Each scene shows the same named points in several views. A view is turned or mirrored, and shifted as a whole, has a little noise and may leave points out.
In the rows, zero is written as 128.

Scene 1
View 1
<130>: [114  85 148  98  68  90 129 144 104 155 126  87  92  96 185 198  44 101
 149  62 149 213 159 131 211  87 100 139 125 132  63 192 162 143  97  68]
<86>: [123 170 128 147 119 136 171 110 161 122 151 130 123 133 127 159 123 136
  87 168 122 205 207 152 112 122 146 124 146 122 124 121 150 126  87 119]
<39>: [ 99 130 113 115  70 127 149 146 117 156 157  78 112 112 149 165 109 129
 134 134 130 217 181 167 144  96 147 106  83 163 106 180 109 115  88  64]
<59>: [115 135 117 131 114 127 170  91 145 133 135 117 107 106 131 167  88 142
 113 114 124 219 204 147 158 131 117 168 140 152  64 121 145 157 154  96]
<239>: [127 138 137 136 113 117 159 105 146 126 133 130 110 116 147 174  85 124
 110 117 129 206 187 139 154 121 119 146 158 124  89 124 159 145 112 110]
<53>: [109 165 146 123  83  95 105 155 140 119 210 120 133  94 149 155 125 102
 154 158 134 163  98 172 131  95 201  35  93  90 163 110 128  91  73 124]
<45>: [110 131 142 114  80  98 118 137 126 134 171 105 116  95 163 170  93 110
 153 111 140 184 129 161 166  97 157  94 109 115 107 135 137 120 106 100]
<18>: [ 97 126 120 111  78 110 136 135 121 148 163  92 114 100 149 169  99 125
 146 117 135 202 161 163 162 103 147 114  90 157  93 149 119 122 119  75]
<198>: [118 121 137 120 104 105 151 104 135 131 135 119 105  97 153 182  65 118
 131  90 135 204 173 139 189 120 110 155 151 126  61 125 159 156 146 100]
<68>: [134 141 149 137 126 109 157  96 154 114 139 145 112 120 145 175  83 122
 105 123 129 201 178 130 159 115 125 138 174  97 103 115 180 149 101 129]
<233>: [110 150 115 130  99 129 153 117 144 132 164 111 121 115 129 160 121 138
 121 146 122 206 187 167 131 114 156 119 112 149 107 127 126 126 121  90]
<195>: [130 157 153 142 123 109 151 103 160 110 147 152 123 115 144 171  92 118
 103 138 129 195 171 134 146 119 140 118 168  94 117 108 173 141  95 134]
<185>: [142 149 132 146 133 132 184  89 165 116 113 141 111 134 133 175  88 136
  81 133 124 222 231 126 145 130 101 178 189 124  87 127 183 157 103 116]
<82>: [124 159 147 133 123 107 136 103 155 108 169 146 128 101 137 161 104 123
 129 141 129 179 143 153 141 124 161 106 152  94 120  81 157 135 128 135]
View 2
<53>: [127  89  66 146 165  86 166  98 128 174  77 152 176 123 156 199 186 141
 181 130 142 189 164  59 133 146 159 162  74 129 118  97 185  58 111 193]
<233>: [101 145 126 124 110  93 137 111 118 147 118 113 146 107 119 151 144  99
 116 112 124 165 147  94 131 134 106 128 118 124 113 139 101 132 136 147]
<68>: [105 101 128  97 114 120  75 114 109 127  92 124 133 140  81 131 161  89
  85 131 112 153 189 112 118 103 138  93 111 132 155 142 110 122  88 162]
<82>: [105  92 124 123 125 105  96  90 126 144  72 133 130 159  99 168 187 105
 109 141 109 138 185  93 123 122 133 110  98 133 130 128 125 115 120 141]
<198>: [ 83 118 137  88 113 124  91 126  91 127  99 135 133 141 100 150 119  53
  55 117 144 115 166 137 141 132 145 118 118 122 129 138  90 125  81 160]
<185>: [100 124 154  94  83 121  60 126 114 112 121 102 128 116  60  95 142  79
  71 127  94 177 189 121 114  87 110  74 129 130 163 162  79 153  97 148]
<195>: [109  98 123 110 114 111  86 107 121 134  90 130 142 138  85 137 170 100
 104 134 107 164 194  99 117 101 133  98 105 133 150 135 122 115 101 159]
<130>: [ 91 124 113  66 145 138 120 151  58 134 118 141 168 118 134 143  71  34
  55  99 187 146 150 147 164 147 181 145 110 116 126 132 106  95  34 210]
<39>: [107 156 115 116 130  97 162 132 100 146 141 118 169  78 149 149 108  92
 117  96 159 188 129  97 148 148 123 158 123 122 109 130 109 115 112 177]
<239>: [ 94 121 134  95 105 119  95 117 105 130 106 122 135 129  88 135 140  79
  77 121 121 154 178 120 130 114 128 101 122 129 142 143  96 129  93 160]
<45>: [104 108 107 113 146 110 140 112 105 153  97 146 154 132 141 184 137  87
 109 121 156 144 155 105 150 151 151 150  97 122 114 115 127  93  98 175]
<86>: [117 132 128 128 101  95 107 108 131 138 114 109 145 106  93 123 169 118
 128 126 102 192 169  81 113 104  99 104 117 132 142 141 113 134 129 153]
View 3
<53>: [144 142 142 139 147 103  61 155 161 141  79 175 121  66  55 132 171 140
 147  30 116 148 125 121 119 144 101 148 129  65 134 201  69  65  90 127]
<59>: [140 162 140 157  88 142 129  78 128 156 195 125 104 124  81 119  90  73
 135 185  88 157  94 183 144 141 122 134 104  98 163 107 123 159 138 122]
<195>: [131 165 132 154 103 119 110 120 126 166 163 157  91  95  53 147 159 107
 125 122  76 151  85 166 139 125 100 119  93 113 181 144 134 147 131 125]
<233>: [135 145 149 153 100 150 113 113 144 157 165 141 122 111  77 111 116  91
 148 147 111 133 116 152 133 142 129 132 116  62 134 147 108 128 125 120]
<185>: [107 167 120 157  79 140 145  97 113 181 207 141  84 144  48 135 138  90
 119 185  77 136  74 192 149 116 111  96  91 122 189 120 149 193 152 117]
<68>: [127 172 126 153  99 114 115 103 125 163 170 145  80 104  53 149 143  98
 118 135  71 163  76 182 144 127  96 127  92 124 191 129 135 156 132 126]
<86>: [114 150 138 157  90 154 124 137 137 182 178 157 111 123  53 125 161 105
 144 141  97 115 107 157 133 117 120 102 101  85 155 159 137 153 137 124]
<18>: [143 149 132 140 125 122  97  99 145 133 141 123 125 114  85  97  79  99
 140 140 121 160 116 154 137 164 121 152 130  68 130 143  78 106 118 109]
<82>: [154 165 158 158  99 123  95 115 143 151 161 158  98  65  69 151 155  92
 139 108  62 155 102 162 137 131 100 141  92  95 177 138 135 126 120 145]
<45>: [143 160 132 135 135  97  83 102 145 130 125 142 116  91  78 116 105 106
 134 103 104 175 107 156 134 158 108 156 120  80 148 146  79  99 109 118]
<239>: [130 168 125 149 102 120 119  94 124 159 178 134  93 117  67 133 123  91
 123 156  86 153  87 181 145 139 106 127  98 108 176 122 120 154 135 115]
<39>: [131 140 119 133 127 136 109 113 144 147 134 129 130 145  75  82  82 113
 138 146 141 144 118 146 131 160 132 131 137  56 113 160  69 117 117  95]
<130>: [126 174  77 118 144  73  99  55 122 114 127 107  92 159  72 103  46 115
 100 141 118 213  75 188 146 174  95 159 130 122 171 114  48 126 117  84]
View 4
<68>: [144  90 150 102 105 101  98 138 136 111 123 127 110  79 145 100 161 116
 103 110 143 121  94 142 191  84 127 123 154  73 115  56 106 156 154  96]
<59>: [163  80 152 132 158 104 123 116 157 106 117 126 114  85 122 131 176 113
 118 133 142 124  91 156 162 115 126 157 138  98 112  93  82 153 181  48]
<39>: [150 111 132 164 135 130 103 101 138 116 133  90 114 113 143 140 159 115
 149 118 131  72  93 194 117  79 120 127 149  97  79 147  99 137 202 102]
<198>: [160  96 166 134 141 107  96 103 149 124 102 103 106  75 143 126 194 102
 134 123 141 143  73 158 187  95 144 119 149  92 122 101  90 149 172  73]
<195>: [144  89 139  93  99 100 102 137 126 109 128 136 109  89 151 100 140 123
 105 106 145 113  99 146 177  78 116 126 149  68 108  55 112 155 166 115]
<130>: [144 129 163 170 123 133  73 111 144 137  97  28 100  82 156 124 219  96
 157 113 112 108  54 176 171  62 144  67 180 100 100 162  80 132 166  74]
<45>: [136 110 142 139 103 126  77  94 140 121 118 105 106 111 166 133 152 116
 154 111 144 105  91 187 139  64 142 103 160  82  87 128 112 141 211 147]
<185>: [161  78 143 107 136  97 132 163 132  98 126 127 114  68 117  93 170 121
  78 125 134 107  95 128 190 107 100 154 144  85 117  48  85 163 129  38]
<82>: [138  87 146 102  99  96  97 107 138 109 123 163 112  96 157 117 130 118
 120 112 165 130 103 151 170  81 129 134 131  66 114  59 120 156 197 142]
<18>: [149 109 139 161 133 129  96  97 140 116 126  96 109 114 147 144 160 118
 153 126 135  92  90 194 119  82 132 128 153  96  85 146 101 140 208 108]
<239>: [156  91 148 123 132 105 111 130 140 115 120 120 115  84 138 105 171 116
 111 117 138 113  90 148 173  90 121 133 144  82 110  76  97 155 162  77]
View 5
<59>: [180 113 141 139 130 130 125 163 172 129 126 119 132 156  78 122 114 147
 106 133  75 125 114 188 133 111 125  92 145 121 104 157 130  93 170 135]
<68>: [158  87 113 123 127 156 157 149 119 126 124 109 112 155  92 111 130 130
 110 135  60 122 107 207 101 145 103 105 175 136 115 132 155 138 135 145]
<198>: [181  92 106 150 144 115 101 165 147 128  95 123 126 160  90 116 111 135
 110 131  78 136 122 204 139 136  91 110 158 129 109 152 124 130 175 140]
<45>: [142  79 112 131 118 131  98 135 117  94 114 126 150 126 154 145  88 138
  90 147 101 121 130 148 122 158  57 137 131 144 111 116 110 133 145 156]
<39>: [146 113 170 115 106 120  90 144 167  70 148 143 161 110 140 140  77 165
  61 112  88 118 140 128 138 156  80 107 112 103 131 123 124 104 156 159]
<86>: [146 116 169  96 104 177 182 135 138 104 167 108 138 133 106 119 119 150
  87 131  65 102 105 164  95 137 125 103 155 125 129 127 157  94 118 145]
<18>: [153 104 143 130 118 121  90 139 157  91 123 134 158 123 139 145  81 154
  82 134  97 122 138 138 136 146  75 122 117 125 115 130 110 104 162 148]
<53>: [ 99  70 124 102  91 165 137  94  69  63 140 121 160  95 213 161  72 139
  75 163 110 101 115 112  90 181  40 167 132 163 129  78 120 133  92 168]
<195>: [146  88 120 117 117 167 166 140 108 118 133 108 123 146 108 119 125 133
 106 144  70 112 101 195  89 147 103 114 171 142 120 125 153 129 127 144]
<82>: [141  87 110 126 119 168 170 123 101 129 124 105 135 139 128 134 114 129
 120 161  91 105  93 177  97 128  94 135 158 159 101 127 127 109 124 138]
<239>: [168  98 130 130 125 140 133 155 142 119 120 117 122 153  91 115 121 135
 110 131  69 117 113 194 115 139 108 101 159 124 114 144 142 125 151 145]
<185>: [175 116 149 118 125 156 168 166 158 131 145 104 105 164  50  98 142 137
 103 113  39 117 108 223 111 134 144  70 179 106 121 150 169 118 146 141]
<130>: [180  73 100 155 146  78  37 177 150  87  80 149 124 144 116 127  90 138
  76 100  67 154 158 179 147 181  51 101 146 100 127 126 129 169 182 165]
<233>: [151 114 162 119 108 149 145 133 158 102 149 121 152 127 123 135  96 157
  89 140  88 103 114 146 122 129 105 116 129 127 119 133 125  85 147 144]
View 6
<86>: [ 80 146 178  87 150 118 148 132  95 152 155 149 187 154 162 137 114 175
 138 110 185  87 102  81 187 158 178 159 109 120  74 134 112 103  97 131]
<18>: [125 105 179 117 126 144 173 112 166 183 143 115 158 143 138 162 117 131
 146 135 131 133 115 103 183 136 128 123 113 145 145 148 114  96 111 146]
<185>: [ 63 135 153  81 116 118 118 164  97 124 160 163 156 155 119 102 137 230
 127  90 201 111 106  72 201 161 178 157 136  97  28 152 124  96 135 157]
<239>: [ 93 125 151  93 124 136 136 166 131 133 142 153 159 139 128 118 123 191
 130  99 170 126 125  86 187 153 160 146 132 114  67 150 126  85 136 149]
<59>: [115  99 143  92 104 160 143 152 133 121 149 157 155 156 115 114 135 186
 133 113 170 131  99  97 194 124 165 131 134 116  57 154 110  99 153 143]
<195>: [ 87 145 152  91 155 120 138 181 119 139 130 155 174 131 162 125 107 187
 131  94 171 103 142  79 173 183 172 155 115 115  69 141 139  76 120 133]
<39>: [115 104 185 117 125 129 169  95 158 189 157 106 155 146 122 163 122 143
 149 136 138 128 103 102 193 131 129 126 115 141 147 151 108 100 102 157]
<45>: [124 116 161 121 142 145 167 156 170 163 116 126 159 121 152 161 103 133
 137 115 129 138 145 105 167 161 137 126 113 139 138 151 140  69 127 137]
<53>: [121 151 185 121 204 119 184 149 161 196 105 111 201 101 211 192  78  96
 148 118 115 101 175 100 151 193 143 139  80 151 172 124 146  64  70 116]
<198>: [113  99 136 110 109 155 135 180 158 124 132 147 142 133 111 116 128 186
 126 101 152 156 132 100 186 146 152 126 145 116  69 163 133  74 167 155]
<130>: [107  92 158 139 102 126 144 169 199 168 130 107 105 119  78 135 122 192
 128 101 119 189 146  90 189 152 103 110 148 116 138 185 148  60 159 191]
<233>: [115 121 174  97 131 150 162 118 129 150 145 141 177 149 152 143 119 148
 142 126 161 103 103 100 193 135 161 139 108 136  98 138 107 103 115 128]

In a view up to two points have been moved. Name them for each view, in the order of its rows, or write -.
view 1: <53>
view 2: -
view 3: -
view 4: <39>
view 5: -
view 6: <18>

Scene 2
View 1
<208>: [130 116 104 158 111 156 109 114  90 116 113 127 118 109 151 135 154 154
 148 116 133 134 110  92 106 110  97 128 158 137 107 126 133 123 127 138]
<224>: [128  98 107 169 135 160 109 108 109 144 132 127 135 104 140 150 157 140
 143  91 124 123 118  74 112  83 117 145 183 137 117 103 156 124 128 168]
<140>: [140 149 106 190 162 133 110 110 126 150 148  83 131  85 133 132 142 149
 165 100 116  77 115 103  75 115 120 122 171 154 111  81 170 140 137 156]
<118>: [ 88 126  95 189 160 137 110  98 134 137 161  97  89 111 109 153 134 145
 146  75 111  76 130  82  80 103 129 141 174 145 123  96 193 158 156 141]
<5>: [148 118 118 166 123 157 116 107 106 165 108 101 144 102 148 134 137 148
 166 107 138 107 103  83 101 111 103 125 171 134  91 100 160 124 107 158]
<23>: [127 133 108 176 139 145 115 102 120 164 128  87 118 104 131 138 125 153
 163  98 130  84 111  91  82 121 109 121 165 139  93  99 179 140 125 146]
<205>: [133 113 113 168 132 157 119  98 122 179 112  96 133 110 137 144 128 148
 164  96 135  98 107  77  97 109 110 129 173 128  88  99 177 133 113 157]
<237>: [187  81 129 142  87 182 117 114  78 173  65 137 188 107 182 128 156 143
 165 129 156 158  88  76 138  90  86 130 175 116  76 124 124  88  77 176]
<231>: [113 113 102 187 158 145 107 107 125 151 152 110 121  98 125 151 151 139
 145  79 114  93 124  81  95  85 127 141 185 150 122  90 178 137 141 164]
<37>: [142 128 112 138  95 154 122 107  87 129  87 108 119 116 162 125 132 169
 169 135 151 129  96  97  98 137  83 114 139 128  82 136 133 120 109 131]
<251>: [150 138 113 163 125 145 116 111 103 140 113  94 135  96 151 122 140 161
 166 121 134 105 104 102  90 126 101 117 155 141  99 107 144 124 117 145]
<111>: [119 135 100 163 121 142 110 110 101 116 126 110 103 107 141 135 139 160
 155 112 131 112 113  98  90 121 102 127 152 142 109 120 144 132 134 133]
<25>: [124 138 101 173 137 138 110 114 106 116 141 106 108  98 137 132 149 156
 153 107 122 105 117 102  88 118 107 126 155 150 115 110 145 134 141 138]
<10>: [136 135 111 169 132 145 118 103 118 162 116  88 130 102 142 131 127 154
 167 104 135  93 105  91  84 121 104 120 162 133  90  99 168 130 120 150]
<107>: [128  74 125 140  92 189 133  83 111 217  60 105 137 141 150 152 105 143
 167  97 165 121  97  49 120 110  90 132 177  96  51 124 195 127  81 150]
<176>: [120 135 105 155 117 144 118 104 107 135 112  94 104 113 141 134 126 165
 163 115 138 104 106  98  85 133  95 121 146 136  90 120 157 136 123 128]
<27>: [116 134 107 163 125 145 119  95 119 152 115  91 104 115 134 137 119 158
 165 106 137  92 109  88  83 129  99 122 157 132  88 113 174 143 126 131]
<91>: [131 156 104 174 140 132 109 114 108 114 138  94 108  93 134 127 143 160
 160 116 120  97 113 108  73 129 107 121 150 151 114 104 145 135 140 135]
View 2
<91>: [102 137 143 156 133 151 132 103 150 118 118 138 101 104  96  77 102 148
 129 133 146 152 138 162 132 138  85 107 106  90 104 102 101 125  88 126]
<224>: [118 141 116 134 166 154 137 124 143 153 111 137  98 136  83 112 115 130
 136  96 136 137 134 133 152 168 123 141 108 103 112 132 111 117 127 158]
<10>: [105 131 127 146 117 156 129 110 151 126 111 109 101 111  81 104 110 147
 121 130 129 157 157 130 123 147  88 118 116  82 116 136 109 120 123 129]
<208>: [132 144 123 141 153 149 128 118 152 118 135 132  83 126 103 120 114 135
 138 103 155 149 129 151 136 152 122 133  98 111 120 118 134 135  95 127]
<111>: [123 142 129 149 136 163 127 117 159 107 129 122  84 112  97 107 108 143
 140 123 155 157 139 159 129 144  96 117 102 102 122 110 128 134  90 109]
<27>: [105 132 125 148 120 174 126 123 158 118 115  99  96 103  74 106 108 145
 136 135 142 162 151 138 131 150  77 118 114  97 135 128 109 124 117 110]
<237>: [164 142 107 124 131 110 123  92 143 116 136 111  87 154 127 189 129 135
 107  65 110 155 148  94 106 175 171 155  97  99 127 175 180 134 126 140]
<23>: [ 99 129 129 147 124 169 128 119 153 134 103 111 106 106  71  98 108 147
 127 135 132 157 152 135 134 151  80 116 120  84 118 134  93 115 124 132]
<176>: [114 138 127 149 122 168 126 117 157 109 123 111  88 104  87 108 110 145
 132 131 149 161 147 151 124 145  87 115 106  98 127 120 118 131  99 106]
<251>: [120 134 136 150 122 141 126  94 151 115 121 121  99 110 105 110 107 148
 118 123 133 156 149 137 119 144 104 118 106  85 110 126 122 130 100 123]
<140>: [ 88 130 141 149 130 151 130 102 147 147  97 134 115 107  80  73 106 146
 120 137 122 146 150 137 135 145  84 111 122  75  99 122  81 108 122 151]
<205>: [109 130 120 137 122 164 127 120 151 139 108 102 101 116  72 123 115 140
 126 119 125 159 157 120 134 163  95 128 118  87 126 151 110 114 138 133]
<25>: [105 139 131 150 150 156 133 112 152 128 115 139  95 111  87  84 106 142
 136 126 148 148 135 156 137 148  94 119 108  93 108 106 106 126  97 132]
<118>: [ 81 132 120 143 150 186 137 137 154 157  95 126 102 109  50  73 112 136
 147 132 144 148 141 147 158 156  72 121 121  95 116 121  72 109 134 150]
<107>: [138 131  91 121 108 176 125 142 156 122 116  58  79 127  64 189 133 138
 129 101 126 171 166  93 127 181 108 151 113 107 168 189 149 121 158 111]
View 3
<5>: [107 143 116  88 159 102 168 137 103 176 127 144 109 163 112 125 122 102
 174 151 136 111 133 100 135 143 174 120 123 122 131 115 134 119 100 125]
<111>: [100 126 122 118 122 100 136 134  98 148 131 143 116 176  97 119 142 106
 167 161  99 115 129 129 154 147 146 126 128  85 143 115 129 111 118 132]
<91>: [ 91 133 116 124 122  95 116 122  98 147 133 150 116 179  81 122 135 116
 162 182  94  98 116 141 144 148 147 134 128  90 162 118 133  99 115 118]
<251>: [ 99 151 116  98 140  94 134 129  98 162 119 150 117 163  91 128 126 107
 160 167 115  95 127 117 140 145 168 126 130 105 153 121 135 118 110 115]
<140>: [ 75 132 108 126 146  95 141 122 103 163 147 151 106 187  83 115 118 120
 172 191 103  86  97 152 121 138 156 128 108 118 171 116 129  76  85 119]
<27>: [115 121 129 104 139  98 155 117 113 160 151 155 109 176  96 120 140 115
 170 155 127 114 115 126 138 162 153 126 121 114 139 111 151  96 110 124]
<231>: [ 60 111 106 139 148 111 175 141  97 167 159 137 104 196 105 102 122 107
 188 181  95 112 107 146 123 128 150 116  99 113 149 108 115  79  84 146]
<25>: [ 88 128 117 125 126 101 135 133  96 149 136 142 117 180  91 118 131 106
 168 177  93 110 121 134 143 142 149 127 123  89 153 117 127 101 111 129]
<118>: [ 75  88 121 151 124 107 165 125 108 149 181 147 100 205  95 103 135 113
 184 176  96 124  95 165 128 150 136 123 102 102 150  97 128  61  92 146]
<208>: [ 94 138 117 110 131 108 146 148  87 155 112 138 120 167 114 124 138  93
 168 156 101 119 144 107 160 139 156 123 133  84 129 117 119 133 120 139]
<205>: [102 131 118  96 157 102 176 131 107 179 149 150 105 172 110 116 123 109
 179 157 135 111 114 114 124 146 172 122 110 135 137 108 140  98  88 125]
<237>: [101 186 102  55 188 105 177 166  79 198  78 123 122 140 139 132 109  79
 172 139 140 104 170  55 142 114 204 116 136 129 114 125 112 177  96 129]
<23>: [102 130 120 108 149  98 161 127 104 165 146 149 110 175  97 119 128 109
 173 163 125 107 113 124 132 149 163 127 116 116 143 111 140  96 102 122]
<224>: [ 70 130 105 121 152 113 176 156  86 170 135 126 108 183 120 112 120  92
 186 168 101 119 134 120 136 123 161 117 115 108 135 111 107 112  91 149]
<37>: [129 154 129  82 134  92 134 130  99 158 109 149 121 149 104 139 142 100
 155 140 126 115 149  89 162 155 165 125 144  93 126 119 142 144 131 117]
View 4
<208>: [161 109 135 103 107 148 151 147 147 130  92 117 150 116 114 149 111 121
 101 113 116 129 169 103 129 135 117 120 173  99 133 131 129 128  84 117]
<91>: [170  91 128  91 130 153 151 153 138 138 108 120 131  97 100 147 119  88
 106 119 141 129 175 142 147 158 121 128 181 110 121 124 173 147  95  95]
<107>: [146 158 173  92 104 132  82 133 137  87 113 118 147 137  98 164 135 151
 135 104 102 163  86  86  85 110 118 123 111 149 216  99  93 160 104 153]
<205>: [167 129 153  86 132 123 108 159 133 116 106 120 133 115  93 152 144 103
 119 108 118 152 133 117 130 149 109 110 147 124 168 124 144 163 113 101]
<25>: [172 101 128  91 127 143 144 156 141 144 100 119 137 108 107 149 122  97
 104 118 133 130 177 127 145 159 121 115 179 102 126 129 160 139  98  96]
<37>: [145 103 139  98  98 173 146 124 145 112 104 118 146 107 111 154 106 132
 115 117 124 139 149 118 114 127 128 152 157 127 147 105 132 134  76 139]
<27>: [169 113 135  87 129 142 117 146 130 141 121 131 134 114  91 154 126 101
 115 122 142 139 148 133 127 155 123 118 161 131 161 105 157 152 109 114]
<5>: [163 120 156  89 125 138 127 157 143 106  99 112 132 106 101 152 135 109
 122 106 110 155 138 118 129 137 108 127 149 118 153 128 141 157 101 102]
<231>: [185 122 141  91 143 102 116 187 138 142  96 120 135 124 101 149 146  82
 101 112 117 137 167 113 155 166 102  75 173  92 139 149 156 156 124  72]
<224>: [174 126 146 100 123 109 129 174 146 126  84 111 146 125 111 152 137 110
 103 104  99 141 163  93 142 142 103  95 167  90 141 154 129 146 105  90]
<140>: [178 103 155  81 150 132 130 166 139 117 107 119 115  87  91 150 150  72
 121 106 126 158 153 152 157 166 106 122 160 121 139 139 183 173 114  70]
<237>: [133 130 183 106  89 151 149 143 170  57  67  91 149 112 124 163 132 155
 131  87  64 176 123  74 113  92 103 153 130 106 154 145  88 146  75 118]
<176>: [164 106 130  90 117 153 131 140 133 134 115 129 135 112 100 151 116 106
 113 122 138 131 157 132 128 149 128 127 165 126 147 108 155 145  94 121]
<23>: [174 114 146  88 137 132 112 158 132 132 115 125 127 107  91 151 139  88
 117 115 136 144 147 138 138 162 114 110 159 127 156 117 163 161 116  99]
<118>: [194 116 123  85 152 103 107 182 125 173 115 135 138 125  89 145 138  74
  96 124 146 118 176 132 154 182 114  67 182 104 145 133 172 154 130  86]
<111>: [167 102 126  95 116 148 145 149 138 143 105 122 140 111 106 148 114 104
 100 120 134 126 173 124 137 151 121 117 178 108 133 121 152 137  90 111]
<10>: [167 109 149  86 130 142 123 152 136 119 110 123 130 102  95 152 136  95
 118 114 128 151 142 135 136 150 112 121 155 128 155 119 159 163 107  99]

In a view up to two points have been moved. Name them for each view, in the order of its rows, or write -.
view 1: -
view 2: <111>, <118>
view 3: <5>, <23>
view 4: <107>, <140>
